A landscape with many valleys, sampled at points; each row gives a point and its height.
A ball rolls from a point to whichever of its 2 nearest points has the largest drop for the distance, and stops where none of them is lower. Distance is the straight distance between rows; heights are no part of it.
q_75 h=383: [ 92 102 127 140  71 163 171 174 171 131 124 127 115 141 137  97 111 160
  91 178  96 141 119 135 154 157 121]
q_760 h=184: [163 124 138 137 139  97 150 112 149 105 123 139 107 105 141 134  99 110
 155 145 153  99 190 162 104 118 146]
q_741 h=656: [ 68  99 118 144 113 124 100 119 131 121 146 136 126 137 142  84 186 156
 114 136 108 140 125 110 126 162 133]
q_712 h=222: [134 112 120 119 129 172 111 150 125 154 158 148 134 114  96 100 111 109
 139 154 187 142 166 152 165 126 113]
q_853 h=399: [150 156 106  68 171 151  93 117 115 134 103  31  99 143 121 141 137 134
 123 123 141  85  89  84 131  93 194]
q_177 h=296: [175 161 141  78 158 111 124  81 135 143  93 140 121 125 128 164 144 122
 135 138 169 149 186 191 111 161 147]
q_200 h=229: [196 158 134 131 196  99 139  96 124 129 133 128 138  94 130 145 113 155
 177 127 162  94 162 175  77  99 136]
q_112 h=60: [141  91 148 120 109 139 126 141  79 131 116  81 122 120 124  85  90 129
 124 128 164 147 189 167  93 100 137]
q_105 h=364: [135 167  87  86 165 136 100 118 109 153 125  84  99 131 126 128 133 137
  99 150 138 109 129 101 123 130 174]
q_80 h=481: [ 97  92 160 132  81 110 109 161 128 143 100 128  74 135 154 126 154 157
 103 107  90 151 128 131 106 117  91]
q_560 h=375: [101 142 124 135 145 134 140 118 154 130 153 151 156  95 162  94 101 147
  99 176 122 119  85  97 157 174 107]
q_55 h=344: [118 111 109 125 157 132  70  99 108 132 123 172 163 122 153 168 109 123
 112  91 165 109 127 133 151 105 122]
q_321 h=321: [134 142 135 100 193 166 157 149 124 162 169  76 145 140 156  86 103 193
 109 128 154 148  84 139 152 133 101]
q_934 h=423: [123 124 101 131 114  78 156 115 155 115 141 126 125 114 123 135 148 125
 121 133  94 106  52  87  81 141 147]
q_790 h=677: [104 132 119 134 194 117 114  94 105 146 159 203 210  84 133 127 140 137
 143 125 150 148 124 173  99 167 104]
q_71 h=140: [112  93 132 117 106 130 195 151  97 141 115  75  94 125 142  71 142 146
 120 142 121 154 183 153  75 121 120]
q_213 h=384: [126 105 113 124 168 102 113 134 123 129 136 105 121 105 167 114 119 137
 129 119 113 103  86  86  79 121 132]
q_15 h=546: [115 145 126 137  59 147 116 198 116 126 103 117  71 158  85 133 135  86
 123 108 107 135 170  96 176 103 117]
q_657 h=688: [141 134 127 118 198  89 153  82  75 130 164 165 212  79 187 154  88 147
 141 123 151 117  94 138 109 112 161]
q_504 h=233: [129 103 129 127 101 106 129 141 118 138 126 163 108 128 139 117 138  97
 142 154 153 174 202 112 156 173 131]
q_639 h=349: [110 158 173 150  85 164  67 108 153 111 104 132 156 183 157 169  95  97
 143  78 129 131 143 140 203 132 105]
q_689 h=348: [112 134 144 122 208 175 128 166 125 156 168 107 156 134 194 116 109 175
 119 116 118 116  76 121 151 110 112]
q_45 h=381: [117 116 141 162  83 118 176 135 192 128 121 187 130 108  95 144 174 116
 138 177  87 136 129 114 129 182 109]
q_465 h=295: [103 114 113 103  81 102 138 156 128 119 140  76  97 138 105 140 140 140
 105 125  98 118 119  70 145 114 141]
q_491 h=312: [135 108 150 147  74 100 156 172 179 141 114 187 124 120 136 143 150  98
 138 167 108 181 175 115 139 176 106]
q_140 h=260: [121 133  93 144  98 111 143 151 132 144 114 153  70 119  99 103 165 127
 108 157 105 102 140 117 103 148 116]
q_370 h=378: [126 132 166 137 115 152  78  85 119 114  80 132 158 165 193 189  69 132
 111  82 150 132 170 158 185 122 143]
q_556 h=156: [151 123 107 119 117 117 159 130 132 144 166 186 130 120 113 106 153  85
 156 172 180 125 175 128 131 151 120]
q_814 h=186: [143 156 118  97 147 181  96  83 120 138 133  82 138 172 132 126  94 146
 143 100 181  71 149 142 161  61 183]
q_782 h=509: [113 191 161 143 112 154  88  61 100 146 101 134 146 188 152 175  82 140
 136  66 156  65 132 130 152  61 112]
q_700 h=665: [ 92 119 111 126 160 126 111 108 121 110 157 178 124 132 142  93 185 156
 112 127 154 158 158 147 120 181 129]
q_989 h=244: [116 140 122 131 250 195  89 117 104 157 142  97 177 176 177 100 105 117
 165  79 142  93  84  77 152 109 166]
q_799 h=682: [121 131  99 129 183 105 130  93  86 145 165 179 180 102 167 118 145 130
 145 130 161 116 104 122  91 141 135]
q_510 h=122: [116 159 115 131 160 188  78  95 129 119 121  52 147 182 128 136 117 117
 148  67 150  54 114 114 137  75 154]
q_877 h=285: [190 107 176 129 118 102 109 130 155 128 113 154 161  94 165 180  94 113
 126 119 133 168 164 171 121 155 143]
q_664 h=398: [111 126 148 148 100  93  73  87 108  74 113 104  96 126  84 185 139 130
 113  75  97 157 100 125 175  98 119]
q_840 h=514: [159 116 129 118  73  93 183 145 156 105 105 122  85 117  61 158 181  88
 137 137  82 155  69 133 103 122 135]
q_909 h=224: [137 129 153 137 117 147 134 153 118 155 101 154 108 102 125  84 120 140
  99 137 129 180 159 182 123 165  90]
q_314 h=332: [112 124 103 119 106 143 161 157 131 148 171 132 141 123 139  73 131 133
 105 190 126 128 131  96 152 148 126]
q_747 h=185: [137 160 124 159 104 113 151 150 141 166 121 177 102  97 115  98 129 124
 107 180  99 136 160 157 100 150  97]
q_151 h=298: [ 80 155 139 151  73 172  75 134 144 105 125 130 126 176 105 136 130  83
 132  92 124 132 112 101 186 123  74]
q_148 h=282: [104 162  88 134 149 160 116 139 134 155 162  93 129 157 129  65 114 129
 121 149 139 105 115  74 167 133 119]
q_612 h=599: [ 85  99  89 163  77 130 159 143 133 114 132 133  87 103  39 111 180  76
 120 144  90 137 100  96 174 129 130]
q_183 h=475: [119 145 177 128  90 158  76 144 137 119  95 107 100 156 139 169  98 151
 112  90 136  88 138 128 175  70  75]
q_130 h=316: [162 151 146 131  85  66 153 124 158 107 126 155 107 145 124 146 129  73
 166 151  70 158 192 146  68 158 113]
q_944 h=357: [111 107 113 124 105 110 122  84 128  64 121  86  74 141  76 160 161  98
 108 100 122 139  93 120 191 104 138]
q_31 h=356: [124 121 170 151 125  88 164 125 160 138 136 155 129 128 150 133 138 171
 128 160  95 191 163 187  98 192 106]
q_666 h=319: [122 117 100 130 172 140  98  92  82 149 112 138 151 119 158 152 116 125
 130  86 168  67 115 132 129  76 167]
q_812 h=396: [122  74 168 146 130 138 113  99 127  79 103 123 143 150 181 152  90 138
 131 104 153 113 168 165 149 133 134]
q_823 h=671: [ 73  99 140 146 170 146 128 101 106 123 144 181 195 105 154 112 140 164
 118 140 144 181 146 162 152 177 123]
q_223 h=519: [117 165 136  98  57 163 123 177 108 147  92 112  98 177 127 135 122  78
 106  97 134 158 186 120 170 114  67]
q_937 h=573: [117  93 119 150  57 146 158 197 120 135 105 153  69 129  71 128 170  90
 133 116  78 146 126  98 170 101 118]
q_212 h=351: [147 126 116  96 189 113 120  99  92 124 112 107 138  97 178 160 119 130
 137 112 143  68  72 108  88  88 164]
q_93 h=694: [159 153 130 137 208  84 187 124 107 127 193 136 208  80 143 132  79 171
 178 140 127 137  98 120  98 125 133]
q_919 h=293: [144 154 123 102 174 120 177 128  98 149 158  68 158 120 161  86  89 166
 107 145 152 161 101 114 131 150 146]
q_588 h=117: [ 87 122 123 156 117 171 121 136 151 121 148  79 115 150  89 121 152 129
 137  95 114 103  42  86 172 107  87]
q_342 h=323: [171 127 175 141 157  95 151 132 149 118 138 181 166 115 136 165 124 147
 159 136 131 185 174 177 111 177 117]
q_685 h=322: [129 154 100 100 109  99 118 138 129 128 122 120  98 112  95 141 129 131
 108 146 123 107 145 103 128 129 141]
q_714 h=261: [141 132 107 119 171 143 127  94  98 136 176  94 185 115 133 107  72 160
 131 130 168 134 121 148 143 133 178]
q_668 h=258: [164 161 132 114 109 100 178 114 159 132 159 173 126 163 102 132 134 104
 191 163 102 140 169 178  74 166  90]
q_769 h=705: [190 151 139 110 225  93 150 116  74 170 145  82 153  94 165 113  71 181
 145 128 163 120 115 112 107  83 164]
q_243 h=460: [133 106 129 110  87  91 133 128 157 107 128 157 172 113 107 160 140 122
 102 132 110 140  80 126  53 150 116]
q_570 h=284: [135 131 104 122 210 168  77 113  86 161 155 141 170 155 169 136  88 128
 168  85 181  83  94 101 162  79 178]
q_442 h=640: [ 67 108 102 157  77 119 141 130 125 100 129 132  95 128 114  66 188 134
 123 127  66 138  92  86  79 136 153]
q_57 h=408: [132 122 112 130 190 147 135 124 153 152 169 160 186  65 124 102 117 140
 149 171 138 113  87  99 161 138 118]
q_222 h=178: [155 125 156 136 116 123 167 181 103 148 100 146 129 121 114  98 130 100
 141 145 124 194 192 196 100 169 105]
q_361 h=388: [108  96 131 156  99 125 179 141 159 148 143 142 140 133 134 108 149 197
 107 187 115 173 130 162 102 155 120]
q_770 h=496: [143 143 140 103  85 153  98 134 103 134  93  98 110 167 149 148  93 105
 117  95 145 130 159 126 145  87 106]
q_360 h=297: [124 109 116 134  82 133 174 121 100  90 124  45  84 144  58 134 150  77
 124  86 102 119  90  98 186  72 128]
q_798 h=311: [143 144 156 125  98  76 110 119 149 107  71 131 107 116 124 174 132  95
 142 123  68 149 180 123  85 164 131]
q_386 h=232: [101 163 109 155 162 161  78 144 139 129 163  85 101 180 105  94 128 127
 133 116 114  84  88  28 148 117 139]
q_867 h=213: [158 154 110 134 141  94 185 101 147 144 167 167 146 141 111 109 147 113
 161 181 151 142 179 158  93 167 116]
q_317 h=406: [150  94  92 109 111 141 170 138 160 118 133 140 138 117 120 102 165  92
 119 164 127 116  89 156 108 164 135]
q_958 h=428: [110 140 122 159 110  77 172  80 178 113 138 197 124 112 119 127 152 133
 146 176  90 121 121 143  99 169 101]
q_260 h=620: [ 83 108  76 164  61 112 200 138 118 102 144 143  80 111  61  88 194 118
 124 128  56 164 103  89 128 141 169]
q_784 h=187: [118 132 116 159 188 178  73 145 140 135 135  64 134 176 139  94 105 100
 151  85 139  72  86  77 156  92 147]
q_347 h=700: [193 150 143 138 226  97 153 135 108 147 160 109 163  87 154  96  90 143
 153 134 144 135  89 101  79 113 149]
q_956 h=493: [104 191 148 126 100 158  62 108 112 126 103 115 112 160 129 185 120 132
 130  77 142  73 110 118 150  53  74]
q_479 h=667: [106  62 120 167 118 121 110 140 140 129 138 166 149 111 115  84 176 120
 148 145 124 127 138 132  85 145 116]
q_455 h=432: [137 120 131 146 114 136 129 116 178  97 107 168 136  95 138 142  98 137
  97 144 108 120 117 177 116 179 125]
q_834 h=240: [181 101 167 120 109 103 104 133 144  89  97 127 129 104 140 177  97 102
 158 125 123 132 183 142  99 126 157]
q_246 h=221: [108 126 131 133  93 177  97 150 139 127 129 119 103 144  96  98 130 113
 106 117 140 109  78 127 162 110 104]
q_717 h=409: [114 118 144 130 129  92  49 110 119  89  86 146 116 121 125 209 131 122
 101  77 107 137 124 118 159 128 132]
q_977 h=211: [119 121 118 123  91 109 141 143 107  90 108  37  69 120  83 134 115 127
 128 121  94  82 119  74 148  70 156]
q_487 h=412: [114  85 138 146 140 139 118 117 147  86 104 119 116 115 155 144 113 153
 108 129 125  98 133 178 134 145 132]
q_748 h=331: [169 152 128  74 121 117 140 127 129 129  53 145 101 134 129 160 159  86
 118 144 143 161 175 172  87 161 130]
q_135 h=510: [ 96 128 142 115  72 123 119 167  90 138 115 149  95 118 116  81 177 160
  91 120  73 180 125 123  57 121 104]
q_35 h=263: [177 164 118  83 182 125 142 106 109 157 137 137 127 107 122 140 142 133
 130 146 201 135 155 169 102 116 145]
q_324 h=231: [118 160 116 115 171 167 118  82  89 152 139  70 155 169 142  93  71 161
 119 110 173 127 152 134 162 124 171]
q_68 h=376: [ 95 112 126 124  98 137  55 108 115 106 108 173 148 135 125 180 119 118
  98 101 130 116 118 112 180 114 124]
q_413 h=534: [163 116 112 114  83 126 167 165 165 107  97  93  87 106  67 141 149 110
 114 125 101  99  86 147 111 106 149]
q_16 h=124: [166 114 152 138 106 119 157 176  92 151 106 122 117 118 120 120 115 122
 141 136 173 180 211 173  89 111 132]
q_927 h=373: [138  96 111  81 109 139 146 139 135 125 105 136 106 144 134 139 173  98
 119 123 145 137 118 156 110 157 124]
q_892 h=377: [102 129 125 107 167 178 104 157 160 135 181 100 175 156 158 147 117 177
 125 115 139  84  91 100 169 104 125]
q_680 h=490: [142 138 122 113  66  75 152 133 154 107 108 152 120 124  79 157 160 107
 146 133  62 153  90 147  44 132 117]
q_417 h=449: [118 110 160 123  85 108  84 140 136 106 106 126  83 129 143 170 119 158
  89 113 114 114 105 100 146  84  74]
q_742 h=434: [152 108 123 162 216 151 149 155 172 153 171 127 171 109 120  87 131 152
 137 188 131 118  95  93 141 137 152]

For each start below, name the point where the ball stops.
q_347: q_741
q_812: q_588
q_892: q_510
q_689: q_510
q_680: q_666
q_769: q_510
q_927: q_760
q_361: q_760
